Points on a hilly landscape, in no order, each with its height.
From any point a ball rolls to the lowest of the 2 points nearest to it. It stops when none of these is lower. Distance is the straight distance between rows; heights are no part of it.
(1253): [135  76 160  95 138 123 108 123 141 128 152 113 118  98 182 150 155  96
 127 180 167 131 132 171 173 166 110 172  61 108 125 167 147  68 115 159
 109]  (h 636)
(536): [116 133 151 124 144 169 114 125 111 151 130 105 157 136 136 135 205  90
 113 133 201 105  83 156 149 123 121 104  67  96  75 158 159 102 122  76
  92]  (h 577)
(715): [165 158  70 138 136 125 133 147 117 107 118 149 156 143  87  90 117 124
  97 126 163 116 131 114 101 124 138 113 150 138 106 110 191 162 137 127
 169]  (h 404)
(1033): [104 102  99 157 132 136 120 129 124 105 135 124 109  82 114 137  79 149
 124 146 103 139 143 114 105 140 142 165 119 139 168 140 106 125 138 133
 144]  (h 355)
(1535): [ 97 111 163 120 131 153 109 101 127 154 150  91 116 102 163 131 154 105
 122 169 170 116 125 168 171 148  87 142  68  90 101 169 132  82 115 130
 131]  (h 609)
(1127): [160  86 111 112 161 125 151 148 110  89 180 179 153 200 162 148  72 181
 102 173  75 151 151 146 127 143 147 138 152 213 129  63 126 137 151 164
  93]  (h 284)
(1558): [141 182  88 183  94 105 130 133 124 103  73 154 133 126  96  74  77 117
 104 100 127 139 100  69  88 127 129 132 173 139 129 151 150 159 142 143
 137]  (h 214)
(217): [119 158 150 114  75 106 119  96 139 167 160  83 136 158 127 135 138 137
 127 118 173  87 196 157 178 117 133  70 124 111  89  80 134 196  72 104
 136]  (h 663)
(499): [157 172 113 139 118 128 111 153 123 126 113 133 194 147 105 122 167  91
  83 147 220  99 127 127 141 135 133  81  84  88  85 148 219 128 124 131
 128]  (h 471)
(765): [ 85 114 150 114 137 101 106 105 111 110 140 180 143 199 136 154  43 192
 116 155  55 138 147 154 120 153 131 163 165 171 158  89  98 157 117 151
 116]  (h 367)
(689): [206 172 184 137 139 103 156 136 163 139 135  48  89  51 122 140 133 113
 163  99 185 110 170 100 171  99 123  70 146 117 161  68 136 184 144 116
 113]  (h 298)
(494): [ 59 118 175 127 116 176 122  99  89 161 107 112 120 145 132 114 168 113
 180 129 121 111  89 129 117 125 118 114 120  46 101 161  79 109 130  85
 141]  (h 314)
(220): [163 141 131 140 139 142 141 145 128 102  82 182 159 168 133  98 136  90
 116 124 115 152  70 135  85 127 135 157 159 145  78 142 146 108 133 145
  63]  (h 362)
(923): [164 149 139 146 137 128 133 144 133 100  84 180 132 122 152 104 122  79
 137  97  94 158  63  99  91 115 151 158 146 162 130 144 152 108 143 159
  56]  (h 324)
(1015): [ 42 165 164 113  99 109  97  83 143 153 144  97 129 123 116 159  99 141
 141 121 135 106 190 161 181 107 113  96 125  76 114 110 104 167  77 116
 153]  (h 689)
(25): [115 138  87 171 125 145 149  99  97 116 131 160 119 225  91 103 101 157
 110 120  72 130 144 110  79 123  97 120 166 181 105  98  89 156 143  94
 154]  (h 435)
(564): [124 125 126 137 116 134 105 180 121 120 124 145 162 100 139 128 179  84
 106 102 174 106  59 103 110 147 129 125  51 118 103 181 175  85 131 140
 103]  (h 545)
(256): [204 166  99 127 115 100 152 147 165 113 113 125 141 100  98 110 115 120
 132 118 171 118 180 113 149  95 136  82 168 115 126  78 179 183 136 120
 152]  (h 359)
(701): [145  65 103 165 156 195 145 120  95 110 159 110  72 170 121 123 160 150
 125 136  77 121 104  98 118 132  95 117  90 144 131  95  66 101 153  68
 170]  (h 280)
(749): [146 100  75 168 151 137 157 140 121 117 156 113  70 114 117 119 113 161
 134 125  85 123 139  81 105 108 122 137 136 170 153  74  92 133 150  88
 168]  (h 299)
(816): [ 53 124 126 177 129 150 127 130 109 137 138 128 122 132  92 123  98 139
 134 136 122 114 157 120 106 133 123 126 110  90 121 134  99 128 123 106
 175]  (h 281)
(282): [176 160  69 140 128 106 134 165 134 106 103 142 163 119  98  96 126 114
  78 114 154 126 103  97 110 136 138 115 120 140 115 139 196 130 137 148
 135]  (h 418)
(52): [116 152 114 123 100  74 129 113 154 113  71 163 117 111 117 123  78  91
 112 112 149 150 142 143 134 125 157 160 143 128 173 162 137 138 122 201
  89]  (h 96)
(1346): [173 127 114  53 134 120 134 148 171 151 119 123 164 195 128 135 173 143
  95 153 160 132 146 219 154 135 140  90 139 155  81 120 155 106  98 139
  96]  (h 205)
(1148): [201 162 136 127 143 107 158 162 161 126 120  91 112  71 113 124 136 113
 157 111 170 128 161 100 159  96 125  69 173 116 151  78 153 170 146 110
 131]  (h 332)
(89): [114 127 141 141 139 174 107 159  98 149 131 121 140 107 150 118 184  86
 119 116 163 103  61 121 126 127 117 124  57 107  96 165 158  98 138  94
 115]  (h 561)
(821): [100 174 120 106  84  89 119 137 138 108 128 154 129 115 100 136  93 118
 106 132 162 112 193 136 130 108 143 127 143 112 146 115 152 167 112 147
 161]  (h 615)
(1272): [121  58 124 176 142 187 125 109  91 108 170 105  97 147 142 145 125 160
 134 157  79 122 127 134 111 151  93 130  99 120 147 116  55  92 140  88
 181]  (h 243)
(1312): [173 164 132 109 113  77 150 140 185 123 137 115  96  77 139 149 101 125
 133 111 172 117 192 119 179  82 153 116 152 120 169  77 128 161 122 158
 135]  (h 579)
(68): [ 99 101 151 140 133 130 130  75 126 150 107 131 103 107 140 142  88 172
 195 130  39 149 112 123 102 135 137 167 158 129 155 133  56 115 132 149
 133]  (h 316)
(882): [126 110 109 144 135 135 144 122 110 129 123 143 152 188 110 109 151 119
  94 151 122 135  91 120  80 162 130 156 119 152 113 171 131 106 129 116
 109]  (h 512)
(678): [ 61  92 164 107 150 114  93 117 112 115 170 112 134 131 132 189  85 170
 105 154  77 106 194 166 170 158  86 150 115 110 144  70 113 129  98 140
 182]  (h 461)
(955): [215 167 204 136 133 134 139 159 168 154 127  49 121  58 134 147 164  93
 164  77 184 107 150 143 161 119 130  70 139 132 134  80 148 174 129 107
  90]  (h 248)
(980): [145 163 110  80  84  99 145 112 146 112 116 156 168 173 102 118 114 140
 100 120 154 129 165 156 114 107 123 120 169 141  87 125 170 168 110 152
 129]  (h 349)
(318): [150  97 147 112 158 157 160 104 110 150 123 144 108 167 165 117 155 129
 168 120  52 135  65 135 103 117 126 145 150 172 105 105  79 114 154 111
  85]  (h 437)
(411): [156  82 141 122 142 123 110  96 116 112 121 122  90  63 170 126 104 153
 165 124  60 151 106 127 136 130 147 193 131 154 180 144 104  90 147 159
 101]  (h 399)
(240): [108 116 157 151 132 148 101  97 119 113  96 166 123 119 140 123 102 126
 144 142  74 156  81 124  84 159 154 175 106 142 162 196 109  95 153 161
  61]  (h 475)
(1513): [119 171 190  95 125 135 136 130  96 158 108  85  79 105 121 137 142 140
 209  85 115 146 110 102  98  95 111 100 197  88 155 135  90 143 140 119
 136]  (h 434)
(1216): [131  80 140 141 137 171  84 114 119 108 146 128 136  96 161 136 149 129
 126 151  90 145  74 114  97 184 127 169  90 137 183 197 115  64 160 127
 111]  (h 728)
(82): [102 159 116 132  95 121 140 105 113 125  78 145 147 171 105  89 117 125
 129 113 138 150 109 106  88 115 130 131 189 108  99 163 116 147 114 115
 118]  (h 394)
(1519): [165 112  56 178 170 157 144 148 114 118 140 121 111 158  90 103 135 131
 105 137 107 127 121  82  87 135 127 110 120 179 128 110 138 124 155  82
 156]  (h 326)
(1340): [190 151 103 175 160 115 180 159 150 120 104 128 108 107 100  75 105 142
 126  98 103 157 122  85 117  86 121  96 215 182 124  77 137 156 180 118
 139]  (h 390)
(341): [148 109  93 154 160 157 139 164 125 123 126 135 174 172 103 110 174 109
  87 145 135 128  76 110  99 167 140 132 101 178 100 160 163  86 147 115
 109]  (h 522)
(1403): [174  75  74 160 180 184 152 139 109 114 161 108 105 164 105 121 156 146
 108 149  90 130 105  99 109 130 123 121  98 184 131 112 106 102 169  70
 143]  (h 306)
(1388): [200 107  95 175 178 111 178 166 156 111 129 127  94  76 122  82 104 160
 116 116  75 150 129 113 127  84 132 116 182 217 144  53 133 136 176 126
 119]  (h 372)
(1540): [140 164 158  80  75  94 125 111 166 152 159 108 150 168 146 148 140 139
 109 134 186  98 193 186 175 131 166  92 118 100  94  88 154 172  59 143
 117]  (h 652)
(686): [130 160 110 151 113  98 110 157 144 130 133 117 126  60 131 120  91  97
  84 123 186  97 149 114 175 123 120 108  47 110 160 137 170 130 129 170
 148]  (h 393)
(1203): [107 168 159 163 126 156 114 145  89 153  96  89 109  68 126 109 137  93
 173 103 141 120  89  62 128  96 117  85 137  81 145 140 123 140 142  98
 150]  (h 352)
(649): [ 92 137 160  81 118 119 119 103 143 145  93 121 112  85 138 145 123 123
 203 117 100 147 129 135 136 121 140 151 146  80 146 169  93 108 119 158
 132]  (h 680)
(867): [ 91 147 113 124 110 107 131 131 104 125 143 142 109 159  98 119 112 157
 124 110 113 116 180 117 118  97 120  93 163 123 114  58 131 178 119 108
 193]  (h 470)
(577): [ 53 111 136 156 125 143 103 117 120 154 164 112 165 113 123 129 127 109
  93 159 189 102 172 148 156 163  98 130  75 103 108 190 144 110 132 139
 168]  (h 128)
(468): [114 162 133  95 103  85 139 137 138 144 144 130 109 141 129 153 108 156
 146 101 131 130 191 123 154  89 114  85 185 117 140  59 122 193 110 113
 173]  (h 496)
(181): [116 130 130 126 120 150 154 121  85 151 109 105 128 193 106 122 183 134
 161 109 153 113 134 110 147 109  91  56 155  73  76  94 121 165 103  65
 133]  (h 373)
(1397): [150 144 119  48 132 101 142 121 175 153 142 159 166 198 133 147 132 151
  97 142 136 145 170 206 146 132 133 118 154 172  96 112 159 145  84 175
 104]  (h 278)
(965): [129  92 130 101 145 116 130 124 108 106 164 202 142 226 161 161  65 185
 120 166  76 147 139 149 122 156 139 162 151 180 140  83 104 148 125 161
  94]  (h 327)
(770): [ 78 135 127 143 117  90 125  99 151 118  81 162 125  77 111 134  69 114
 142 112 114 155 133 122 114 134 158 167 137 115 168 171 115 132 122 191
 105]  (h 206)
(1280): [ 69 118 148 142 131 112 137  70 142 129 107 150 119  83 117 149  77 144
 179 123  75 158 128 115  99 143 157 174 138 102 150 173  85 129 126 167
 122]  (h 269)
(1448): [156 114 146  64 137  97 116 124 178 150 183 110 104 134 189 177 144 143
 127 159 157 117 177 206 201 143 124 153  84 114 103 100 126 105  80 170
 117]  (h 602)
(1536): [ 77 110 157 133 138 127 105  98 144 140 150 113 134  71 147 153 122 107
 127 165 163 128 161 176 161 168  99 153  82  75 122 189 130  89 106 165
 127]  (h 632)
(827): [149 167 112 107 101  87 139 144 157 115 132 140 114  87 120 132 107 102
 102 131 180 111 181 134 160 105 161 128 121 114 159 114 160 151 108 163
 137]  (h 597)
(798): [101 129 110  83 103 119 143 128 117 136 138 143 156 210 110 129 150 139
 117 128 153 127 147 163 114 131 124 114 134 106  86 134 142 137  94 127
 145]  (h 417)
(810): [126 168 143 115  93 124 134 125 114 130  69 113 135 125 113 118 150 104
 160  96 150 145 101  83  99 113 121 111 191  92 126 150 128 157 121 103
 111]  (h 413)
(7): [103 167 103 170 117  96 124 145 137 115 104 135 107  54  95 118  75 122
 138 106 126 129 148  83 117 111 146 137 153 119 175 119 123 157 125 149
 174]  (h 224)
(1336): [149 132 136 142 136 155 152 120 106 111  92 165 144 203 120  97 146 114
 122 132  98 139  63 118  68 129 119 140 159 150  68 134 110 106 136 109
  74]  (h 385)
(1002): [162  86  90 135 162 138 158 129 115 113 172 144 120 173 141 141  87 194
 104 156  72 145 138 130 120 130 122 129 137 205 136  75 104 137 158 124
 112]  (h 240)
(116): [126  84  84 155 126 128 101 169 119  92 186 134 160 111 140 137 100 135
  78 169 140 120 178  95 150 147 152 154  91 180 163 118 176 135 153 144
 168]  (h 388)
(992): [128 115 123  89 120  88 124 116 154 125  97 145 110  96 142 130 111 106
 120 131 135 149 120 145 145 134 151 179 111 146 163 166 141 113 123 190
  84]  (h 226)
(1383): [211  58 132  58 177 155 121 150 162 130 169 112 104  64 182 145 188 124
 156 126  95 135 110 214 175 111 123 157 116 173 118  95 128  82 135 117
 102]  (h 698)
(637): [102 137 123 105 102 118 133 144 129 126 139 153 189 176 114 122 163 100
  89 163 199 117 148 137 132 144 142 138 100 108 111 192 184 117 108 159
 132]  (h 466)
(337): [ 84  81 150  79 132 107  87 119 123 134 183 125 146 152 173 196 109 150
 107 170 108 115 195 192 194 160  87 161 108 122 144  95 131 124  88 145
 159]  (h 511)
(1132): [ 52 108 145 100 120 102 100 126 130 109 149 135 142 128  97 170  83 163
 119 155  90 120 186 150 132 152 126 163 121 126 145 112 115 140 111 156
 172]  (h 421)
(235): [137  81 140 143 151 135 120  67 110 116 127 118  93  76 167 139  92 178
 185 132  37 145 106 133 120 133 136 170 149 129 180 129  64  87 151 138
 137]  (h 356)
(1556): [ 62 174 163 134 106  99 116 104 152 125 115 130 131  75 112 154  86 114
 168 129 153 129 181 131 153 105 145 110 123  56 138 144 110 149  96 142
 138]  (h 648)
(1153): [131  93 112 155 139 154 116 177 125 130 138 141 189 143 130 130 197  98
  90 136 157 113  60  95 102 174 133 144  62 151 103 182 167  75 148 118
 114]  (h 532)
(632): [206 156 157 136 115 152 103 163 166 143  91  81 173  96 132 135 202  77
 130 112 206  94 124 176 170 122 152  84 132 128  93 106 160 146 108  84
  67]  (h 124)
(1348): [175 162 111  74  99 117 146 119 168 136 113 156 175 195 114 120 119 164
  96 125 133 143 162 202 133 113 123  97 186 154  72 112 176 164 108 161
 114]  (h 325)
(264): [ 95 122 113 149 123 135 134 105  95 110 152 159 123 219 104 141  93 180
  94 135  51 133 152 113  98 135 100 127 146 197 150  83  93 156 145 104
 156]  (h 420)
(978): [ 88 123 116 134 122 110 123 141 123 110 147 136 110 104 102 143  80 154
 123 138 105 125 176 135 122 124 140 156 134 138 151 104 108 149 124 139
 171]  (h 386)
(458): [150 126  84 160 128 102 117 183 133 115 158 131 152  89 128 123 103 100
  82 142 174  93 147  99 162 141 131 115  51 150 142 124 200 136 144 183
 159]  (h 427)
(1014): [140 172  75 173 112  87 135 143 129 103 108 150 114  91  97  88  62 125
 108  98 121 132 146  74 103 112 135 134 180 162 166 111 140 170 147 143
 168]  (h 165)
(557): [ 73 156 190 110 111 120 112  86 156 147 111 103 113  81 143 170 111 124
 208 123 137 136 165 137 158 112 143 117 129  37 134 158  89 119  90 151
 132]  (h 664)
(46): [ 94 173 163 108  80  90 110 106 147 155 159 103 123 142 144 156 110 150
 138 119 158 100 197 163 188 108 135  88 140  84 127  83 112 187  69 123
 133]  (h 675)
(771): [132  62 102 155 144 169 118 105 107  88 184 118 117 147 152 156  93 175
 113 171  90 148 127 119 114 152 106 143 113 153 179 136  66  82 167 103
 175]  (h 285)
(826): [174 149  89 135 147 131 145 152 122 125 124 127 135 119  94  90 141 121
 113 134 177 110 151 137 141 102 131  69 142 125 100  81 180 155 135 106
 165]  (h 383)
(162): [125 119 102 181 140 180 117 125 106 138 108 133 111 160 111 106 160 115
 119 125  93 124  65  71  64 134 110 128  98 143 144 159 104  99 159  70
 143]  (h 294)
(831): [110 171  98 116  74 107 135 118 116 112  97 151 154 158  87 101 105 121
 110 115 162 131 141 126  98 118 136 132 171 112 110 151 156 166 112 135
 141]  (h 374)
(860): [133  88 149 116 151 178 154  88 102 156 122 137 102 208 142 117 190 135
 153  96  44 129  48 127 109 128 114 119 147 154 104 113  48 126 151  91
 137]  (h 438)
(2): [169 144  94 124 151 125 125 183 126 113 119 132 161 120  99 109 167 102
  90 125 167 117  90 124 124 137 140 102  96 133 102 136 193 107 134 123
 124]  (h 436)
(174): [198  53 128 104 182 179 121 117 101 125 182 131 139 101 186 124 170 119
 152 115  73 143  58 173 126 151 141 189  87 183 135 153 126  74 160 115
  85]  (h 749)
(553): [ 87 125 164 122 134 157  96 124 131 133 109 131 121  63 153 129 153  95
 162 122 111 123  90 141 123 150 134 165  87  62 142 188 128  83 133 139
 128]  (h 710)
(832): [144  92  73 141 159 140 163 127 111 126 158 132  92 166 118 125 117 180
 107 126  76 123 136 113 112 125 119 121 134 189 127  69  95 143 152 101
 156]  (h 272)
(626): [188 156 180 141 134 142 125 139 162 167 119  46 135  79 132 149 193  91
 154 106 196  91 143 154 174 118 140  64 136 132  88  95 144 165 117  80
  87]  (h 192)
(844): [130 161  98 183 107 141 103 151 113 126  82 133 140 111 115  97 154 103
 128  83 104 128  50  54  59 123 127 115 107 144 128 165 136  96 151 102
 128]  (h 291)
(1084): [107 102 131 110 136 164 159 108 107 149 107 124 126 193 120 105 182 130
 145 102 104 125  71 118  96 116 115 114 153 122  93 120  80 119 122  85
 128]  (h 414)
(951): [ 66 183 145 130 102  87 110 121 133 110 117 132 129  74  87 150  71 118
 137 126 140 108 199 125 143  99 141 118 139  80 152 101 116 172 109 142
 163]  (h 633)
(562): [ 98 129 161 121 110 161 138 114  81 157 100 100 124 165 125 123 186 104
 176 112 149 117 104 108 121 103 110  86 149  74  97 128 106 138 117  62
 123]  (h 350)
(733): [171 159 131  90 133  85 170 137 165 154 124 116 117 143 134 151 131 171
 151  95 132 159 161 138 144 100 107  79 211 130 132  65 134 185 127 122
 138]  (h 520)
(1405): [ 95  85 153 138 139 170 102 121 121 133 130 122 126 106 141 124 162 111
 135 150 109 127  87 129 101 172 125 173  84 103 143 184 107  84 140 120
 130]  (h 720)
(830): [189 158 129 114 117 143 117 152 143 128  89 103 164 132 104 128 186 102
 123 142 191 104 141 162 151 124 140  75 147 107  78 107 168 148 108  81
  91]  (h 48)
(1211): [146 104 141 136 157 174 144 108 107 140 117 155 138 196 142 114 166 110
 137 129  79 130  48 133  72 132 127 153 128 165  96 148  90  93 152 101
  80]  (h 407)
(724): [124 144 137  90 117 131 134 129 130 133 100 137 142 142 122 125 176 100
 121 125 172 135  85 129 112 125 138 133 121 102 100 166 140 114 111 108
  95]  (h 341)
(175): [128  78  90 148 138 123  99 147 119  60 189 127 141 104 143 156  73 168
  85 168 123 137 178 100 141 149 154 171 115 183 181 115 130 111 169 127
 166]  (h 358)
(915): [ 57 103 173 158 134 183 111  91 105 158 128 108 128 123 131 112 156 113
 130 146 138 108  96 144 130 154  92 123  81  53  97 189 102  82 127 102
 141]  (h 271)
(838): [143 135 106 147 150 139 112 184 111 127 131 139 197 149 107 123 185  87
  92 142 198 109  86 121 130 155 132  92  71 116  73 150 204  91 137 116
 126]  (h 453)
(285): [126 159  96 179 117 142 120 137 108 118  82 150 150 162  99  91 148 117
  98 107 126 139  53  78  63 142 121 138 127 133 105 175 143 109 141 101
 118]  (h 268)
(585): [170 134 132  72 125 143 124 154 156 136 115 109 148 160 118 134 194 124
 117 142 172 116 133 197 153 119 146  75 133 118  74 111 147 113 104  92
  91]  (h 127)
(642): [ 94 125 151 120 127 152 124  99 115 168 139  93 133 146 134 119 169 112
 111 146 187 102 121 146 162 120 104 108  74  79  85 164 136 113 111  86
 121]  (h 589)
(1119): [194  94 112 165 171 114 152 136 141  98 146 127  71  77 151 108  86 164
 129 125  56 158 123  83 131  84 139 152 164 199 179  76 105 139 164 133
  97]  (h 348)
(873): [106  89 140  95 137 163 150 106 102 150 117 142 146 235 115 111 193 126
 126 121 116 124  59 156  99 147 110 118 122 120  76 142  90 105 116  96
 121]  (h 395)
(848): [127 131 100  94 116 137 152 127 116 143 136 135 140 204 105 121 164 151
 130 114 143 115 147 147 128 119 107  68 148 100  85  88 139 152  94  97
 148]  (h 396)
(140): [111 167 187 125 121 149 124 120  96 163 116  69  95  86 142 143 154 111
 191 109 148 124 122  93 141  88 112  84 147  86 138 136 111 146 126 105
 126]  (h 392)
(283): [100 132 181 103 141 139 104  94 126 146 111 111 113  53 161 150 150  97
 223 107  83 140 118 143 145 144 139 171 122  53 144 179 104  84 137 150
 132]  (h 695)
(616): [151 149 136  89 126  65 151 141 183 135 148 122  85  94 156 165  99 157
 145 104 127 131 190 132 177  79 134 124 169 139 163  68 102 173 119 151
 156]  (h 560)
(437): [119 131 128  92 115 108 115 135 153 132 102 147 130 110 126 128 146  91
 111 132 164 138  97 135 120 146 150 158  97 114 142 188 152 105 120 164
  87]  (h 300)
(191): [165  94  81 168 150 139 140 118 117 111 146 120  66  93 136 116  86 176
 125 136  55 148 120  72 109  91 121 149 142 188 183  99  94 126 171 105
 132]  (h 323)
(1162): [139 162 136 136 107 104 111 141 166 131 107 101 102  36 144 136  98  95
 123 109 170 104 149 108 191 101 141 117  93  91 185 130 146 137 123 169
 123]  (h 339)
(603): [ 40 125 151 149 121 154 106  88 122 166 139  98 139  90 107 127 128 123
 121 144 171 111 139 156 144 151  97 112  81  53 103 195 125 111 108 110
 146]  (h 218)
(922): [108  77  94 141 137 148 105 116 114  77 191 145 148 154 145 164  69 184
  96 165  85 149 155 111 129 140 124 155 129 189 174 132  88  95 178 107
 165]  (h 321)
(1191): [166  50 121  79 152 121 125 140 137 107 173 105 117  97 173 161 145 130
 126 176 140 143 132 158 162 156 120 174  89 143 138 132 144  81 120 158
 115]  (h 660)
(176): [121 172 134 130  87 104 109 133 129 126 113 139 164 141 112 118 140  99
  94 141 220 106 151 136 143 133 139 107  86  76 119 168 190 141 106 139
 119]  (h 486)
(818): [ 64 137 154 109 107 138 127 107 126 169 139 105 105 153 148 149 129 150
 164 122 131 119 150 147 167 113  96  92 133  69 119 110  81 155  83 108
 153]  (h 703)
(1559): [ 73 122 127  93  95 105 131 126 124 133 139 150 177 186 111 131 130 128
 104 152 159 126 164 153 112 152 129 148 124 133 117 179 143 126 107 161
 139]  (h 443)
(511): [170 153 138 142 143 115 177 147 132 126 101 125 106 100 125  98 113 125
 145  85 108 166 105  77 105  89 119 122 213 162 134 107 123 154 161 132
 119]  (h 409)
(474): [185  55 134  73 163 137 117 124 131 112 164 108 107  66 178 139 152 124
 146 135 102 143 104 160 151 134 124 184  97 151 141 116 131  78 135 136
 109]  (h 678)
(1037): [167 144 145  73 101 100 127 134 179 128 150 110 153 148 136 141 152 116
 112 149 199 113 177 198 167 138 179  99 102 105  94 118 156 126  76 154
  90]  (h 641)
(394): [111 156 116 190 117 143 104 158  96 133  95 117 114  92 115  94 139 108
 151  88 121 119  65  42  94 114 125  92 117  99 139 134 134 118 137  92
 156]  (h 319)
(422): [134 111 158 147 137 131  99 103 108 118  95 150 104  83 167 113  97 120
 184 116  39 154  88 117 119 143 162 189 127 151 179 165 106  94 167 165
  70]  (h 441)
(850): [111 150 108 161 110 103 116 161 152 119  97 131 110  33 114 126  76 101
 126 104 140 119 141  94 149 115 145 134  98  92 186 137 137 129 121 174
 148]  (h 283)
(1328): [127 144 156 137 142 118 170 122 115 146 114 116  86 124 138 106 119 145
 173  94  92 157 103  80 102  95 113 125 213 156 138 108  84 135 152 140
 122]  (h 433)
(1399): [140 175 104 169 103 123 132 133 118 100  66 172 157 166 102  78 107 117
  95 110 139 145  78  92  84 138 128 153 158 126  95 168 162 137 136 146
  97]  (h 244)
(1442): [ 84 127 100 134 124 137 148 121 104 136 134 142 108 203  95 111 128 161
 125 102  93 118 146 117  99 123 113 110 158 138 114  81  96 160 114  90
 188]  (h 451)
(1182): [ 63 131 139 155 120 126 115 130 117 134 156 126 135 116 108 133  98 120
 112 158 164 110 183 146 144 136 116 135  90 103 114 139 139 140 121 129
 167]  (h 221)
(463): [113 128 148 111 139 101 160 114 130 167 115 144  97 167 159 128 111 166
 166 106  82 164 111 118 128 113 101 130 206 146 134  92  75 152 120 144
 120]  (h 462)
(408): [ 87 123 136 165 132 126 103 122 148 128 132 114 118  35 133 148  95 109
 115 140 152 121 144 138 161 146 114 149  69  80 152 166 150 103 117 176
 141]  (h 653)
(92): [ 97 124 119 149 117 107 128 111 105 104 135 159 124 169 116 138  59 180
 111 147  63 144 161 127  91 135 126 147 156 186 150 102  87 148 138 133
 122]  (h 400)
(198): [138 124  90 159 114 103 112 178 125  97 154 148 158  97 110 124  95 112
  77 148 150 106 178  91 131 146 159 138  89 174 166 117 197 151 149 179
 174]  (h 412)
(1055): [108 127 153  79 134 110  95 106 157 154 197 101 116 158 182 182 122 146
 108 154 143 108 193 204 206 144  98 146  97 119 114  82 128 140  71 143
 150]  (h 563)
(690): [ 88 130 109 183 130 158 122 139 105 138 115 129 116 141 100  96 138 124
 124 137 125 124 105  88  86 145 132 128 104 104 137 157 105 109 134  90
 164]  (h 266)
(1309): [146 139 124  96 140  69 178 136 167 143 132 137  96 118 145 143 100 171
 148  97 108 154 152 130 146  87 112 111 202 160 146  73 109 168 131 151
 136]  (h 538)
(1131): [121 106 146 131 127 124 129 116 118 126 100 161 136 158 136 105 130 117
 120 151 115 151  82 130  87 160 141 173 117 156 122 171 120  97 134 152
  65]  (h 497)
(1102): [119 106 138  87 147 168 142 137 109 144 123 129 151 185 115 126 203 103
 126 123 158 121  75 154 106 132 128 128 104 101  70 141 129  89 123  86
 106]  (h 371)
(346): [170  78 126 129 147 174  89 109  99 113 169 133 127  92 188 124 172 111
 151 113  65 135  53 143 112 162 137 190  74 161 168 195 116  76 169 114
  95]  (h 738)
(599): [145 179 186  94 110 121 140 112 104 138  83 110 108 114 128 136 141 109
 191  73 134 159 100 105  97 109 123 119 203 120 147 162 112 150 143 136
  90]  (h 440)
(367): [164 120 130  49 128  95 134 132 189 139 149 126 119 136 150 154 155 127
 127 156 164 130 147 196 171 139 155 134  98 120  98 119 140 101  92 155
  94]  (h 626)
(431): [133 114  76 176 137 137 130 147 119 114 146 128 109 121 108 116 108 142
 104 146 106 130 122  78  92 142 137 146 106 170 172 136 127 127 142 117
 149]  (h 328)
(1433): [173 164 112 157 107 106 141 155 142  88  71 177 137 128 127  93  87  93
  95 102 115 152  90  97 111 131 143 151 161 133 119 145 172 135 138 184
  68]  (h 277)

Where does a ball stop that starts at each point below?
(798): (577)
(1513): (1014)
(89): (52)
(860): (52)
(346): (1002)
(616): (1002)
(499): (830)
(1328): (1002)
(599): (830)
(318): (1014)
(678): (1272)

Call two points neighbours if one is among the 2 nearest of the other. Go from one point of each pair to the other, from neighbour to neighbour, staying as low as possible. Name the highest point that can't be avoided.
(830), (52): (599)
(1535), (1002): (174)
(1014), (1272): (458)
(690), (577): (816)
(52), (1272): (860)

Two balls start at each pair of points below. Name the first point that both come to, or write none.
(463), (818): none
(1015), (1559): none
(337), (821): none
